Each row is a point on a landscape with many valleys, with its height.
A ball rolls from a point to the lowest of its 5 nearest points, and stops where none of them is lower. Distance is the straight distance between rows; heights are no part of it.
Z_432: [ 21 -13  17  16 -14 -20 -15 -36 -25  23  14  28   4 -28 -17  12  -1 -26
  35 -23  29 -48  30   6   8 -31 -21   0 -11  16   0  13  27  15 -34 -24
  -4  25   9  -5 -11  16   3 -18]  h=26.9
Z_177: [ 20 -20 -46 -32  34  -2 -25   3   4  18  -1 -19 -16  10 -30 -16  12  -7
 -37 -25  18  17 -13  16 -47  14  27  -5 -20  23  -3  -1 -12 -10  24  14
   1  18 -28 -52  30 -13   3  16]  h=11.0
Z_790: [ 19  -2  10 -17  15   5   1  22 -11   5  21  45  -6  -2 -21  -5   3  -2
  18 -24   9   4  -2  -1 -13  -9  18 -11 -26  22 -20  -1  -1 -15   3   6
  -2   7  -7  -5 -18  -4  19 -18]  h=41.8
Z_719: [  9  26  -5  11 -16 -49  13   7 -13  38 -13  23  32 -12 -12   9  19 -32
  44   3   8 -52  11  -4  16  -8 -20  -1   7  -5  15  15  23  10 -52 -16
 -26  35  11  -8  11   4  29   9]  h=6.4
Z_833: [-10  32   6   8 -10  -5   2  19 -15  25   0 -21  15 -17   0   3  -4  21
   3  28 -24 -10 -13   6   8   2 -41  23  47  -2  30  24  21  15 -22   4
   9   1   9   8   5  16  -6  12]  h=32.0
Z_798: [-26 -15   2 -32   3  14  -1  36   7  -1  13 -39  -5  36  -8   4  -4  16
 -39  -6  -3  44 -11  -3 -20   9  22 -12  -2 -12   4 -16  -8 -21  12  21
   3  -5 -26  12  -3 -17  -5  -5]  h=29.4
Z_702: [  9   3  13 -31   4  32  22  21   6  14  13  13 -13  15  -4  -2 -10  17
  21 -20  -8   2  -2  29   1  -9  41 -14  -8   6 -36  -1  -6 -28  17  -2
  28   9  -2   0 -10  11 -20 -24]  h=43.7
Z_678: [-10  33  30  32  11  15   2  -3  11  22  24  -2  11  -8  -3   9  -4 -33
   6   3   0 -64  -7  -1  27 -24 -24  20   2  23  20   1  -2   7 -26 -13
  18 -12 -14  17   5  23 -21   9]  h=43.2
Z_797: [  3  -3  36  19   3   5  22 -16 -19 -31   1  57  15 -33  11  18  -1   9
  50 -25  25 -20   1 -22   0  -1  28  -9 -30 -13 -35  -7   7 -16 -18 -28
 -19   3  38  21 -39  -8 -13 -21]  h=45.1
Z_52: [-21  30 -29 -43  -8 -24  27  23  -3  -6   4 -70  12  41  19  -9   0   8
 -30  30 -42  47  -4 -21  27  26 -20  -1  13 -23 -19   1 -12  -1   9  42
  38  13 -17 -11  14 -30  -5  37]  h=56.7
Z_945: [ 30 -60   0  30 -25 -16 -44 -62 -25 -23 -40  56 -12 -42 -20 -14  14 -14
  -7 -30  61   4   8  17 -52   2   6   5 -24   5  30   3   2   4   7 -26
 -23  -7  23   1 -23 -16  -2  -3]  h=44.9
Z_911: [ -1  -7 -33 -20  43 -26 -26   2  34  -6 -34 -45 -42 -13  13 -14  33  10
 -48 -12   5  25  23  -2 -29 -11 -15   3   7  36  25 -14 -14  18  -1  13
  -5  19  -9 -17  18   0   0  34]  h=34.5
Z_326: [ -2 -32 -16 -48   6 -17   1   7   2 -16 -18  12 -33 -14  -7 -21  20  -5
 -16 -37  25  26  -2   8 -62  10  37  -5 -19  -8  -5  -8  -7 -23  37 -12
 -17  10   7 -24  20 -26   4  -5]  h=20.0
Z_983: [-28   3 -15  17  -6  16 -31   0  20  -7  -8 -54 -14  15  22 -27 -14  26
 -15  36 -27  21 -13  -1 -23  -1 -24  -7  27  12  25   4 -25   3   8  32
  26 -15   0   6  18 -24 -13  26]  h=36.5
Z_510: [ 28  14  -4  20  23 -12   0  24 -11  55  16  18  10 -13 -26  17   6  -1
  29 -27  -5 -63   1  21   8 -15 -22 -18  15  44 -21  34  19   6 -26   9
   1  32 -10 -21  14   4  22 -10]  h=45.5
Z_169: [-11 -33   9  20  -4   2 -37 -62 -13 -20   5   2  -5  -3 -32  16   1 -20
  -5   0  24 -26   4  18   6 -50  -6  22 -28  -5   4  -9  27  16  -1 -36
  18 -19  -5  26  18  24   4   1]  h=30.2
Z_37: [ 28 -26  -9  -2  -6 -13  24   5 -17   0 -30  65  13 -32   4 -28  -8  -5
  45 -40  10 -21   2   6 -19  66  36  -2   1  41 -58  27  10 -39  -5 -45
 -43   7  15 -63  12 -35   3 -23]  h=44.4
Z_100: [  4  18 -27 -16  19 -10  19  63  22   3 -21 -32  -9  41  49 -14 -32  28
 -16  27 -59  54   4   6 -15   3  -7 -22  55  15   2 -15 -24  -5  -2  12
   9  14  11 -28   1 -11 -21  20]  h=5.2
Z_739: [ 32 -36  11 -18 -18   3 -48 -44 -34 -25   4  28   1   4 -13 -17  13 -34
 -10 -20  45 -16  -3 -11  -6 -20  -6  -2 -27 -48  -7   0  41  -6  14 -10
 -16 -22 -30  -6   3  -1  30 -29]  h=29.6
Z_291: [  7  13  15 -26  10 -20 -15 -14 -24   7   6  22  -6  -3 -32 -22   7 -20
  13  -9  30 -30  -5   2 -33  -1   7   6 -16  -7 -45  16   8 -28   3  11
 -16   1 -22 -37  12 -29  31 -11]  h=31.1
Z_644: [-23   7 -33  10 -20 -31 -13 -40  -3 -12  -7 -54   4  32  10 -22  -2  21
 -38  32 -11  25  -4 -22   0 -30 -13 -18  25  -6  17   9  -3 -13  13  10
  18 -20  12  33  -7 -14  -4  39]  h=38.2
Z_19: [-16   6  19  18 -25  32 -13 -76 -12   1  -2 -40  42  -2 -12   6   1   9
 -12  29 -31  37   3 -47  61 -39 -21  30   7 -32  10 -12   1  41  -4   6
  12 -15   2  40 -30   4  29  24]  h=66.2
Z_202: [  4  20  -2  25  24 -14  -3  43  23   9 -12   4 -40 -37  13  -1  17  -1
 -11  -9   7 -17   9  43 -32  15 -16 -20  26  52  16 -21 -48  17  25  25
   6   9   8  -4   0  38 -13  -4]  h=54.7
Z_63: [ 15  12   5 -27  -3  20  47  39  37 -26   4 -47   2  47  41   6 -23  39
 -17  24 -30  81 -28 -11  10  39  54  -7  25  -3 -21 -22  10 -29 -12  19
 -13   5 -10 -17 -13 -29 -17   7]  h=46.2
Z_211: [ 13  -8  49  23   8  34  -5 -20 -13 -13  33  18   2 -19  20  11  -4  12
  31  -9 -15 -34   2   8   7 -33  -3  17 -27  13 -23  -9 -25   2  26 -11
  19 -17  16  37 -14  32  -8 -36]  h=42.2
Z_449: [  3 -30 -10 -39  21 -21 -16 -18   2   6   9 -12   9  34 -15  -2   5 -18
 -17 -17  14   9  19  -9 -18   6  -3 -15 -14 -23  -1 -12   5 -10  11  14
  17  -3 -34 -17  26 -35  14  13]  h=28.9
Z_862: [ -3 -46 -15  17 -12 -44 -12 -16   6 -14 -59  34 -45 -31   5 -22  30 -10
  -7 -16  29  13  33   9 -49  23  22  14  24  -9  -5  -7  -4  31  24 -27
 -33  39 -17 -31  12 -34  -4   4]  h=23.6
Z_650: [-48  33  24  21   3  36  14 -18  -8  -5  17 -43  18  19  18   8 -16  -7
  -1  44 -24  18  -8 -14  43 -39 -14  29  13   2  17  -8 -30  14  -2  18
  57 -30   1  31  -4  49  -7  15]  h=42.5
Z_400: [ 14  -6 -14   2  -3   6 -58 -20   0  29  15  -7 -25   1 -19  19   5  -7
   8 -16  42 -62  10  14 -13 -23 -21   4  -5  28  33  17   2  14   1  11
 -12  -1 -25  -4  16   5 -16   3]  h=31.5
Z_376: [ 27   1 -12 -26  -5  25   4 -13 -27  13   3  72  17 -22 -17 -24  -2 -16
  24 -66  59 -24 -20  30 -18   0  13  11 -25   1  -2  18 -10 -29   1 -24
 -20   4  19 -11   5   8 -16 -33]  h=53.3
Z_342: [-32  43  -4 -21  -3  16   3  -2   6 -14  31 -68  14  48 -29  17 -20   0
 -11  14 -35   3  10  -3  51   0  -4 -23  18 -13 -11  22  -8 -13   9  39
  49  -8 -25  -3   7  10   4  -1]  h=35.2
Z_236: [  0  -1 -15   9   2 -33 -18  19  14  22 -28  54 -23 -39   4 -37  -1 -23
  27 -34  18 -17  14  29 -59  10  21   1  23  32 -19  18 -13   8  23 -29
 -38  36   4 -32   4 -30   5 -15]  h=40.8
Z_961: [  4  -6   1  -9  10   3  12   8  -4 -11  12  35  14   0   1  -9  -9  30
   2 -14   3   1  -3  12  11   6  24  -9 -25   2 -29  -6  -4 -13   3  -4
 -23   4   9 -11 -44  11 -42 -13]  h=50.5
Z_185: [-36  32  -2  35   6   7 -11  -6 -21   2  12 -39  14  13  17 -11  -2  -6
 -11   4   8 -30  -9   9  43 -16 -58  33  28  25  48  21 -37  -1   6  20
  57 -44   2  24  15  45 -21  16]  h=41.4
Z_159: [-24  58  27  17  29  32   4  20  -1  -5  29 -63 -12  20   5  25 -34  -3
   0  13 -50   1   5  16  26 -10 -14   8  17  13  14  -1 -18 -21  -4  25
  54 -10 -27  31 -10  12 -20  15]  h=38.9
Z_700: [  2  37   5  -2   8  -4   3 -16  -8  16  11 -16  40  26 -35   9  16 -28
  23  14   4 -39 -30 -33  63 -12 -19  -2  29 -42  23   7  22  -4 -18  25
  30   7 -53 -29  35   5  33  15]  h=27.0
Z_789: [ -9   8 -11 -19  -5  32 -11  33  33 -17  -3 -52 -24  23  20  -3 -13  27
 -45   0 -38  44 -38  10   6   7  51  -9 -11  15  -1 -22 -33  -7  53  43
  34 -40  -6  29 -32   7 -29  -3]  h=44.1
Z_817: [ 16 -38  20 -30  -9   7 -30   8 -10  15  24  24 -10   5 -14  -8  -6   8
  -6 -30  33  -9  -7   9 -29 -18  21 -12 -12 -21 -17 -14 -20 -28  39  31
   4  -4   7 -13   3   0  11 -25]  h=42.9
Z_206: [ 17  12   8  27  12  10   1 -15  -5  17  27  -4  35 -13 -20  28   9 -38
   3  26 -14 -44  10  -2  23 -25 -13   1  -9 -17  16   3  13  24 -34 -14
   0   1   5  28  20  10  22   5]  h=43.3
Z_869: [  0  24  33 -16   9  37  20  51  22 -23  22  -5   5  29  52  29 -29  42
  14  35  -9  46 -27  10   5  33  54 -12  -5 -18 -29 -21  12 -28   9  -6
  -3   6  11  16 -32  30 -36   1]  h=40.6
Z_313: [  7 -17  14  32 -24 -48 -34 -18   0  31  -2  19 -42 -33  29 -17  12   9
  -7   4  18 -35  36   4 -23  -6 -11  26  19  51  38  -2 -11  19 -10  -2
  -2   5  21 -11  24   7   5  23]  h=41.5
Z_477: [ 17 -75 -31 -26 -32  -8 -44 -26 -11  -9 -29  39 -17 -16  -6 -25  18 -23
 -27 -44  58  -5  -2  -3 -55  -4  23  13 -28   9  25 -10  -9 -11  35   8
 -43  -7  21 -27  -3 -12  -2 -24]  h=32.3
Z_541: [ 22 -31 -53   6  -4 -60 -24  -2  18  15 -48  -7 -34 -13 -10 -24  39   0
 -64 -12  19 -10  24   3 -36  -2  -7  24  11  45  30  -6 -19  33  14   6
  -7  43  -9 -27  25 -28   5  35]  h=38.1
Z_834: [-24  12  10  45   2  15   8  11  27 -29   9 -28  13   9  52 -14 -46  43
 -15  58 -42  58 -20 -11   7   1   0  26   5   8   9 -39   1   9   2  17
  19 -11  34  57 -54  39 -42  20]  h=59.3
Z_162: [  0  36  -8 -15  28   2  19  69  35  28  15   2  -8  28  27   0 -22  26
  16 -10 -18   9   7  35  -8   6  23 -27  11  38 -45 -14 -24  11  12  16
  19  16   2   2 -33  -1 -23 -16]  h=58.0
Z_498: [ 34 -40  14  27 -20   7 -29 -71 -21 -38 -10  42  20 -38 -19  15   4 -21
  22 -35  41 -33   1  -4 -14 -29 -29   9 -30 -12  -2   5  15  25   6 -30
 -39 -26  15  11 -30  10   3 -43]  h=40.3
Z_125: [-12  35  56  -3  -9  52   7 -15 -12 -45  34 -24  35   9   6  43 -24  36
  18   5 -52   2 -24 -25  42  -4  37   7 -29 -12 -34 -36   9  15 -17  26
  26 -30 -19  33 -12   7   3 -28]  h=15.9
Z_398: [  0 -21 -33  24 -19 -63 -15 -23   3  34 -47  -4 -33 -32   7 -10  36   3
 -39  31  11  -7  -8 -16 -10   6 -34  20  16  -2  32 -17  25  22 -10 -13
 -25  11   1  -5  45 -20   1  33]  h=29.7
Z_470: [ 16 -27 -22  13 -19 -41 -31 -43  -1  -4 -13  -7 -25 -18 -14  -1  -3 -14
 -25   4  41 -10  -4  -2 -26 -39 -11  -9  -6  -8  11 -19  14 -12  28   6
 -10   6 -12  -3  27 -16   8  -4]  h=35.3
Z_786: [-19  21  -6  10   7  -7  35  22  -7  -3  -1 -44  -5  27   4  28 -22  24
 -15  36 -43  39 -22 -25  16  12  -5 -29  32 -10  -7   6 -11  -9  -6   1
   5   8  -6  24   5  -9  -4  16]  h=36.1
Z_424: [-22  -8  22   7   6  15  16 -12  19 -15   1   1   0  -9  14   5 -19  16
 -25  -6   2   2 -11  41   2  13  13 -27 -21 -14 -10 -10 -16  -9   3 -23
  -7   6  31  44 -41  15 -26  -3]  h=57.1
Z_743: [ 19 -17  14 -50 -18  10  16  -4 -18 -13  -2  11   4  39 -35   6   6  17
   8   9  10  33   1  -3  -8  23  31   9 -37 -37 -16   2  10 -31  22  -7
  -9 -29 -21   4 -18   4   8  -3]  h=25.3
Z_242: [ 13   9  39 -15  29  57  -9  -3 -20  -4  42  16  32  19   0  35  -8  20
  48 -16 -15 -20  -3 -29  25 -24  18   3 -50 -21 -39 -23   8  -7 -14  -2
  27 -21 -19  22  20  27  10 -31]  h=26.8
Z_848: [ -2 -35  39   4   3  12 -21 -30  13 -29  21  -3  12  -4   1  12   5 -18
 -15   9  13  16   2 -15 -18 -29 -12   3 -40 -16   1 -29  -7   9  12  -6
  -5 -34  16  28 -18   1   8 -16]  h=14.0
Z_485: [ -1  30   0  -8  42 -14  -5  40   6  15  -3 -32 -39   2   5   3   5  -3
 -16 -12  -6  -6  -8   5   1  -4 -31   3  34  42  15   1 -41   4 -18  21
  18  -4 -11 -24  22  23  -5  13]  h=44.8
Z_20: [ 10 -24 -14 -20  16 -21  15  24   4 -17 -14  44 -14 -21  25 -27   2   9
  28 -21  10  34   3  10 -36  45  43 -13   0  14 -32  18  -7 -14  25 -21
 -13  19   6 -34  12 -31 -12 -10]  h=32.4
Z_861: [-20   5  -8  -2   3  10 -34 -23   9 -13   7 -75 -13  46  20 -23 -14  27
 -36  31 -27  44  -6   8  38 -31 -31   3  23  14  31 -28 -53  11  37  56
  48 -36   7   5  15 -13   8  22]  h=13.1
Z_203: [ -8 -16   6 -13   0   3  -6  24  31 -21  -9  32 -20  13  41   0   0  -4
  13 -16   3  20   5   6 -29  37  43 -27  -7  13   9 -20 -23 -18  53  -6
 -11   2  41   8 -30   9 -27 -52]  h=53.9
Z_818: [ -9   3  15 -26   2  12  37  57  16   3  25  23 -10   8   7  -5  -6  26
   4  -2 -14  29 -10  13 -13  30  35 -22   2  16 -53  -1 -12 -12  -7  -4
   3  22 -10 -19 -15   4  -4   1]  h=45.8
Z_722: [ 15  -2 -23   6 -37 -31 -16 -15  -8  34  -5  -1 -37 -23 -25   8   4 -54
   5  10  38 -68  -5  -9  18 -21 -29  19  -3  21  41  11  31  14 -14 -16
 -13  11  -9  -8  26  19  24   0]  h=23.2
Z_663: [ -5  26  17  27 -10   9  41  10  -9   2  -4 -36  63 -12  -7  30  -1  -2
  28  26 -30 -17   4 -17  62 -24 -36  20  29  -7  20   1   9  19 -44   3
  33   0  25  13   0  22 -21  -2]  h=41.6
Z_615: [ -9  19   1  33  32  -4 -12  63  17  -4 -19 -17 -10  -4  61  -9 -26  37
   1  32 -48  47   2  23 -10  23 -19  -3  48  39  32   8 -31  44 -41  -4
   2   8  11 -14 -18  26 -25  11]  h=37.0
Z_692: [-14 -22   2  52  -5  -6  -1 -11 -17  31 -19 -16  32 -24  22   2  10   0
  -4  52   2 -32  -9 -31  43   5 -40  35  17  16  38  20  23  34 -31  13
  19 -15  16  29  10  24 -19  18]  h=36.2
Z_920: [ 26   1   5   4 -27  -2  23 -21 -10  -3  -3  51  30  -7 -47   7  33 -37
  24 -27  25 -33  16 -25   9   9 -18   9 -13 -32  -3  22  55  15 -48 -25
 -26  11 -16 -19  18  -6  53 -22]  h=26.7
Z_621: [ -4  11  -8  -5  27   8  59  54  12  -6  15 -25  12  32  19   4  -9  14
 -12  28 -38  46 -25   9 -20  36  15  -4  23  -7 -35 -10  15 -17 -17  16
  -6  14 -18  -6   1 -22  10  19]  h=41.2
Z_210: [  4 -29  25 -18 -24  18   1  -7  21 -23 -27  -4 -25   9   9 -11   6  24
 -25   3   3  26   4   5 -21  19  34  -4 -28 -14  -1  -1  22 -29  26 -21
 -26 -27   9  18 -15 -27   7  10]  h=17.5
Z_191: [  7  27 -17 -17  50 -21   6  71  27  20 -13  -8 -21  16  -1   9   2  13
 -13 -12 -32  28   6  23 -15  14   3 -15   2  31 -49   0 -27  17   8  10
   6  36 -20 -24  -2  -9  -8   8]  h=52.8
Z_537: [ 15 -35  -8 -56 -15  -4 -11 -36 -57 -11   9  40   6   4 -35   5   7 -11
  19 -40  46 -33   0  -7 -37  -8  28  18 -44 -12  15  34  37 -19  16  -4
 -21 -14 -14 -39   3 -30  22  -7]  h=7.2
Z_431: [-36   8  -8  -6 -11  -4 -14  -3  13  -3  36 -60  -1  30   7 -19 -24   8
 -38  29 -29  37 -10 -23  24  -5 -22 -27   1 -22  25 -17 -32 -13  11  26
  -1 -24  11  35 -23 -21  -4  32]  h=49.1
Z_758: [ -2 -13 -10   9  -5   0 -35 -57  -2 -22  -1 -21  10  12 -23  -3   5 -14
 -22  38  14  -7 -12   2  15 -12  -9  -1  -8 -25  36   6  25   7  13  -3
   0 -15  21  25  -3 -21  25  14]  h=28.1
Z_180: [ 11   8   3  58 -20 -18 -12 -24 -22  33   0  44 -30 -45   2  11 -15 -24
  45 -40  40 -67  -3  28  -8 -30 -38  26   0  68  26  17   0  15 -16 -39
  -5  19  26 -10  10  30 -30  -3]  h=54.2
Z_571: [-13  23   8  24  -2  35 -13 -14  15 -12  -3 -43   7  14   1   8 -28  28
 -33  14 -17  53 -11 -12   4 -24  10  16   1  14 -12 -20 -10  -8  37  23
  47 -36  14  58 -21  15 -11   5]  h=56.5
Z_736: [-27  11  47  25   8  43  20 -40 -20 -12  26 -35  42  -4 -12  20 -23  13
  13  29 -42   4  13 -44  38 -22   2  11   8 -11   8 -29  16  15   6  13
  26 -11  13  30  -7  12  31  -4]  h=40.7
Z_935: [-18  24  16  33  -6  23  39  45  -5 -10  -7 -26  28   1  49  13 -41  47
  -8  47 -47  40 -21  26   6  20 -22   1  16   0  12  -1   3  26 -42 -20
 -13 -13  42  52 -33  43 -62  15]  h=58.2
Z_137: [ -6 -10   8  41 -19 -49  -5   3  -4  30 -26  13  -2 -29  15  -4   7   6
 -20  27  -3 -21   8   1  13  -4 -37  -2  28  -7  40   9  12  20 -25 -14
 -20  18  16  11  11  24 -10  46]  h=31.0
Z_508: [ 30 -33  17   4 -17   0   5 -17 -19 -19 -22  65   5 -43 -15 -23   7  -6
  19 -28  60  -9  13 -12 -28  39  35  -1 -16 -21 -28  27  -3 -10   8 -41
 -40  -3  -4 -20  -5  -5  26  -3]  h=34.7
Z_769: [  7 -27 -10  -8 -11 -12 -34 -24 -15 -10  11  26 -15   3 -15  -6   6 -22
  -1 -31  43 -32  15  21 -17 -23 -13   7 -15 -15 -10  -8  14  -9   9  -6
  -8   1  10   9  -4 -11  -4 -13]  h=34.4
Z_447: [ 15  14 -18 -17   0 -29 -14   0 -40  26  26  36  10  -7 -46   9   9 -43
  66 -30  30 -53   8  20  33 -32 -19   6   5  18 -10  35  31  24 -14 -15
 -16  16 -12 -18  30   3  18 -27]  h=33.3
Z_70: [-11  20  -1  24  27  22  -3  29   9 -27  11 -30 -21   9  47  13 -42  25
  -3   7 -30  22 -10  40 -19   3   1 -23   3  36  14 -26 -48  21  -8  15
  18 -18  39  17 -34  46 -45  11]  h=48.7
Z_9: [ 11   9   0 -31  16  15  26  40   8  15   1  44 -12   0   7 -34   2  41
  13  -8  16  23 -11   1 -21  15  46 -26 -10  -7 -18   5   0 -24  44 -10
  -2 -11  10 -33  -4   2  -9 -24]  h=44.0
Z_15: [-20  68  -4   3  56  19  19  36   3  21  11 -57  -9  36  11   1 -23  -4
 -18  -5 -34  23 -17   7   0 -17 -20  -2  31  40  15  -3 -59 -10  -7  34
  36   3 -26 -18   2  -7 -13   7]  h=56.2
Z_130: [  3  -5 -27 -12   0 -54 -26  -8  15  28 -15  -9 -27  -2 -14 -13  24 -13
 -25  -1  24   3   4 -12 -16   6   6  25   8  -2   3  15   4  22 -10  15
  -6  24 -46 -28  51 -18  27  13]  h=24.0
Z_690: [ 15 -50   1  -8 -23  10   6 -13 -19 -31  -6  34   9 -12  -9 -10  15  -9
 -21  -6  27  15   2 -12 -26   6   8  -5 -21 -20  -9  15  17 -19  11  10
 -24 -12  19  -3 -28 -21   0  -9]  h=25.5
Z_586: [ -9 -53 -24 -19 -19   0  -4   4  30 -25 -54  16 -44  -6  16 -19  35  15
 -33   5  27  31   9   1 -52  26  28   1 -15 -36  -1 -14  -3 -17  55  -9
 -45  -9  23 -19   2 -41   4  -7]  h=7.1
Z_525: [ 18  25  -8 -10  26 -12  18  40  10  26 -17  28   2 -34   6  10 -10 -27
  38 -42   5  -3  10  33 -16  42   3 -11  10  54 -39  37 -23 -19  11 -14
 -52  19  -3 -13  26 -18 -10   2]  h=15.1
Z_93: [-34  48 -12  29   3  13  26  13 -10   8 -23 -42  14  22  21  -2 -20  31
 -11  40 -48  26  -7   6  24   1 -41   8  61  16  25  12 -22  10 -12  34
  38 -19  25   3   9  17 -38  20]  h=17.3
Z_523: [-14  12  -2   9 -14  32 -24 -34   2   4   7 -24  34  38 -14   1  -5 -21
  -3   7 -21  -8  -3 -29  37  22   1 -11 -27 -50  -7 -24  27 -12  -3 -20
   6   9 -30   6  -3 -35  24   3]  h=2.7
Z_989: [ 27 -48 -43 -38  -9 -22  -2   1  16  11 -19  48  -1 -16 -19 -24  20 -18
 -27 -24  38  19  25  -8 -56  18  17  16 -36  -7  -9  22   9  10  32 -17
 -17 -15 -29 -60  30 -49  18   4]  h=4.6
Z_559: [ 14  25  -5   4   5 -10  12  10 -18   8  27  38  12  13 -36  12  15 -29
  34 -15  31 -41  14 -18  32  12  -3 -20 -16  -7   4  16  21   3 -43 -18
  -1  27 -12 -10   6   7  32 -14]  h=20.1
Z_425: [ 23 -23 -52 -75   9  10  -1  -3 -16 -25  13  61 -36 -13  -1 -32  13 -13
   0 -38  44   4 -25 -13 -53  20  51   6 -37   2   0  28 -32 -32  41  22
   1   1  17 -40   8  -9  22 -33]  h=39.5
Z_10: [-32  14 -12  15 -17  14 -28 -56  -2 -13  38 -47  30  26 -17   1  -7 -30
  -5  13 -11 -40 -12 -23  73 -18 -19  18  28  -1  20  -7  -1   2   2  10
  41 -22  -9  -2   7  25  22  -1]  h=29.8
Z_878: [ 10  -8 -10  -5 -11 -46   4 -21 -10  20  -7   4   9 -22 -15  14   3 -27
   9  -2  31 -30  10 -19   1 -27 -26   3  16  -5  22  20  28  11 -19 -16
  -1  31 -33   5  28   0  39  -9]  h=16.2
Z_223: [ -6 -16  53  45  24  17   0 -33   4  -6  23  11  26 -37  14  33   0 -12
  21  12 -26 -16  -1   4  10 -24 -23  15  -8 -14 -14  -2   1  17 -44   0
  -3  -6  23  63 -24  24  11  -1]  h=60.3
Z_44: [  2 -21  -6  38 -27 -28 -19 -45  -6 -14 -14  20  10 -25  -6   8  18 -27
 -14  20  16 -37  21   1   5  -4 -16  15 -19 -20  26  -4  38  20 -24 -44
 -21   6  18  30   1   1  13  20]  h=35.0
Z_772: [ 23  15  12   2   4 -14  26  12   8  -3  17  16  16  -2 -28  -6  15 -10
  35  -7 -10 -11  12 -15  19  15  -3  -9  11 -43 -14  12  42 -11 -34 -10
 -25  21  -9   5   4 -15  31   6]  h=18.5
Z_459: [-26   0   8 -26  17  64 -38 -54 -18 -15  14 -44  53  31 -33   9  -7  -6
 -10 -13 -18   2 -11 -44  45 -19  23  13 -31 -51   4 -29  -6  -8  28  15
  28 -40 -38  -7 -15  -4  13 -17]  h=22.0
Z_528: [  4 -37  -3  16 -17 -23   3   7  -5   7 -24  28 -13 -40  10 -22  14 -25
  -9  -2  21  19   5  15 -38  39  29   1   1   7  -4  13  18  28 -12 -25
 -33  15  29 -31  12 -14  12  17]  h=33.4
Z_602: [ -7 -16   8  26  15 -28   9  48   5   6 -10   1 -30  -6  44  -5 -10  18
 -25  24 -10  11  15  23  -9  19 -16 -30  42   7   5 -17 -19  16  -9  -7
 -40  33  25  -1  -9   5 -21  16]  h=45.0
Z_200: [-23 -26 -28 -10  -6  23 -36 -13  36 -26 -34 -34 -17  24  27 -28   6  29
 -41  43 -23  47 -10 -11 -30  17  11 -21  -7 -20  28 -39 -26 -26  52  38
 -18 -20  23  26 -18 -27  -7   3]  h=49.0
Z_465: [ -9  18   6  -7   3  19  61  50 -23  -5  29  14  40   7  -2  40 -10  -4
  32   2 -29   7   2   5  28   9   5 -16  -1 -21 -22 -17  28   6 -32 -12
 -22  21 -14  19  -9  16  15 -10]  h=28.3
Z_821: [-12  26   2  -4 -13  -9  -7  -2  -6   2 -11 -51  23  39  14  -9   9  -1
  -4  41 -37  29 -11  -7  57 -41 -73  13  36   4  30  25 -29  -4   7  50
  47 -35   9 -13  20   4 -24  20]  h=37.3
Z_249: [  6 -35  -6   8   5  -5   7 -11  -1 -14 -24  71  -3 -41   7   8  -2 -12
  30 -36  28   3   2  33 -28   1  21 -17 -13  12 -13  -6   0 -23  16 -15
 -21  -6  25  -3 -47   8 -27 -27]  h=60.9
Z_530: [  1 -12  -2  31   0 -17  29  13 -15  21   6  39  -1 -32   0   3  -7  -5
   7  24   8 -21  22   9  16  -2 -15  -8  -2  13   4   4  12  30 -48 -20
 -30  28  22   6  -2  -1  -6  27]  h=22.2
Z_174: [  2 -41 -18  14 -14 -32 -16   8  30  11 -32  12 -55 -32   5 -10  19   8
 -18   0  23  -1  29  26 -59  12   5  13   6  20  38 -13 -26  -8  36  -3
 -18  23  12  -9  -8 -11  -1 -11]  h=28.2
Z_897: [-13  25 -13  11  32  -5  28  65  22  12 -14   8 -12  -1  30  -2  -1  10
  17  13 -38   7   1  38 -30  14 -11 -13  31  63 -16  17 -34  30 -41 -21
 -10  35  17  -5 -12   3 -16   4]  h=48.6
Z_773: [  2  29  13  20  26  26 -10  32  42   0  12  -7 -28   8  27  -3  -4  -1
   3  -9  -8  -9  -6  37  -3  -8 -24 -15   6  51  -3 -14 -26  -8   7   5
  32  -3  28  13 -21  20 -15   9]  h=53.4
Z_979: [ 11 -18 -25 -11 -38 -30 -38  -8 -30  36  13  28 -16  -3 -45  16  18 -65
  20 -35  38 -47   5 -12  -3   5   8  17 -33   3  10  13  47   6 -26  -6
 -36  34 -55 -21  35  -2  48 -24]  h=32.7
Z_149: [ -8  30 -21 -29  -8  -5  34 -31 -22  -3  -1 -53  26  26 -28  11  13  -1
   5  29 -43  10  -3 -51  41  -9 -10  -7  23 -44  -8  18  11  12 -26  29
   8   6 -26  -6   9 -28  19  -7]  h=38.8
Z_795: [ -4  -9  11 -24  -3  34  24 -20  22  -4   8 -17  -7  26 -30  -9   8   7
 -16  14 -16  37  -2 -29  -3  42  22   7  -4 -54 -10  -5  24 -24  -9 -11
  -8 -23 -23  -3   9 -28  32 -18]  h=17.0
Z_360: [ 31 -12  20 -19 -16  32  26   9  -2 -21  10  52  23 -22 -23   8   4  10
  34 -16   6 -12  -1 -29  22  24   4 -17 -40 -45 -30  18  25  -8 -22 -23
  -6 -16 -18  -5 -25 -10  -3 -22]  h=29.1
Z_56: [ 24  16  11  -3   4  20  16 -11 -16   2  24  58   7 -32  -3  19  -9 -12
  43 -46  23 -51   5   9   1 -19  -8  22 -19 -12 -34  -3   3 -19 -15 -19
  -4   3  13  12 -24  32 -14 -30]  h=48.4
Z_805: [-24  27 -12 -20  10  34 -26 -30   2   2  19 -41  25  47 -23   3  11 -23
  10 -17  -5 -48  -6 -27  67 -15   8   2  14 -37  20 -15   9  -2 -21  13
  56 -15 -56  -7  14   5  18  -1]  h=18.3
Z_761: [-16   9 -61  13  -2 -49  -4   9  13  -2 -49 -32 -22   7   2 -11  26  22
 -43  13 -17  38   6 -36  -5  17 -46   2  43  -9  31  -9  -8   3  -4  -1
  -5  11   8 -37  31 -18 -18  42]  h=34.6
Z_480: [-29  43  -6  11  -3  -1  39  -3  -8   8 -17 -33  16  12 -10  11  13 -11
  15   8   0 -26   4 -13  47 -24 -31   3  29 -13  26   8  17   5  -6   5
  32  -7 -13  22  30  30  -8  -2]  h=35.7
Z_973: [ 16 -18  16 -40 -25  17  50  37  31  -7 -19  13 -13 -20  14  -7  -7  36
  30   6  -3  28   9  -9 -14  28  56 -14  -3 -23 -41  29  -6 -14  21 -16
  -5  -8   4 -26  -7 -19   5 -17]  h=41.7
Z_117: [ 38 -25   0  19 -39 -43  17 -13  -3   9 -33  37 -13 -36 -16  -1  19 -29
   6  -4  12 -30  17  30  -6  -8   1  -6  -2   7  -2  17   7   6 -12 -15
 -40  15  24 -15  14   4  10  13]  h=33.9
Z_453: [ -6  17  34 -10 -16  28  32  46  11  14  24   7  10  27   9  -8 -11  33
  -2   0 -20  28  15   3  12  16  26 -32 -18 -12 -29   1  25   3  -6   0
   0   4  -7  19  -3   3   3  11]  h=36.3
Z_689: [-11  57  45   7  27  49  32  22   2   6  44 -21  28  12  -4  53 -18  21
  28  -2 -48   4 -13  17  58  -8 -15  -3  -6   3 -20   0  11  -1 -14  -3
  31 -16 -16  29  -4  26 -21 -13]  h=26.6
Z_544: [-12   8  20 -26   4  24  -4 -28   9 -35  27 -15  14  10  13   8   9  13
 -12  11 -25  27  -2 -17  13   9  23  16 -51 -52 -27  -8  16  -9  15   1
  -5 -24 -13  16  -3   7  17  -7]  h=20.7

Call two points neighbours if one is among the 5 nearest of the other. Go from one point of each pair to the other, from neighbour to neighbour, staying as low as possible. Name the highest point that can't be avoided.
Z_100 and Z_848 => Z_786
Z_93 and Z_523 => Z_833
Z_861 and Z_719 => Z_983
Z_989 and Z_719 => Z_130
Z_525 and Z_989 => Z_20
Z_848 and Z_586 => Z_544
Z_586 and Z_523 => Z_210
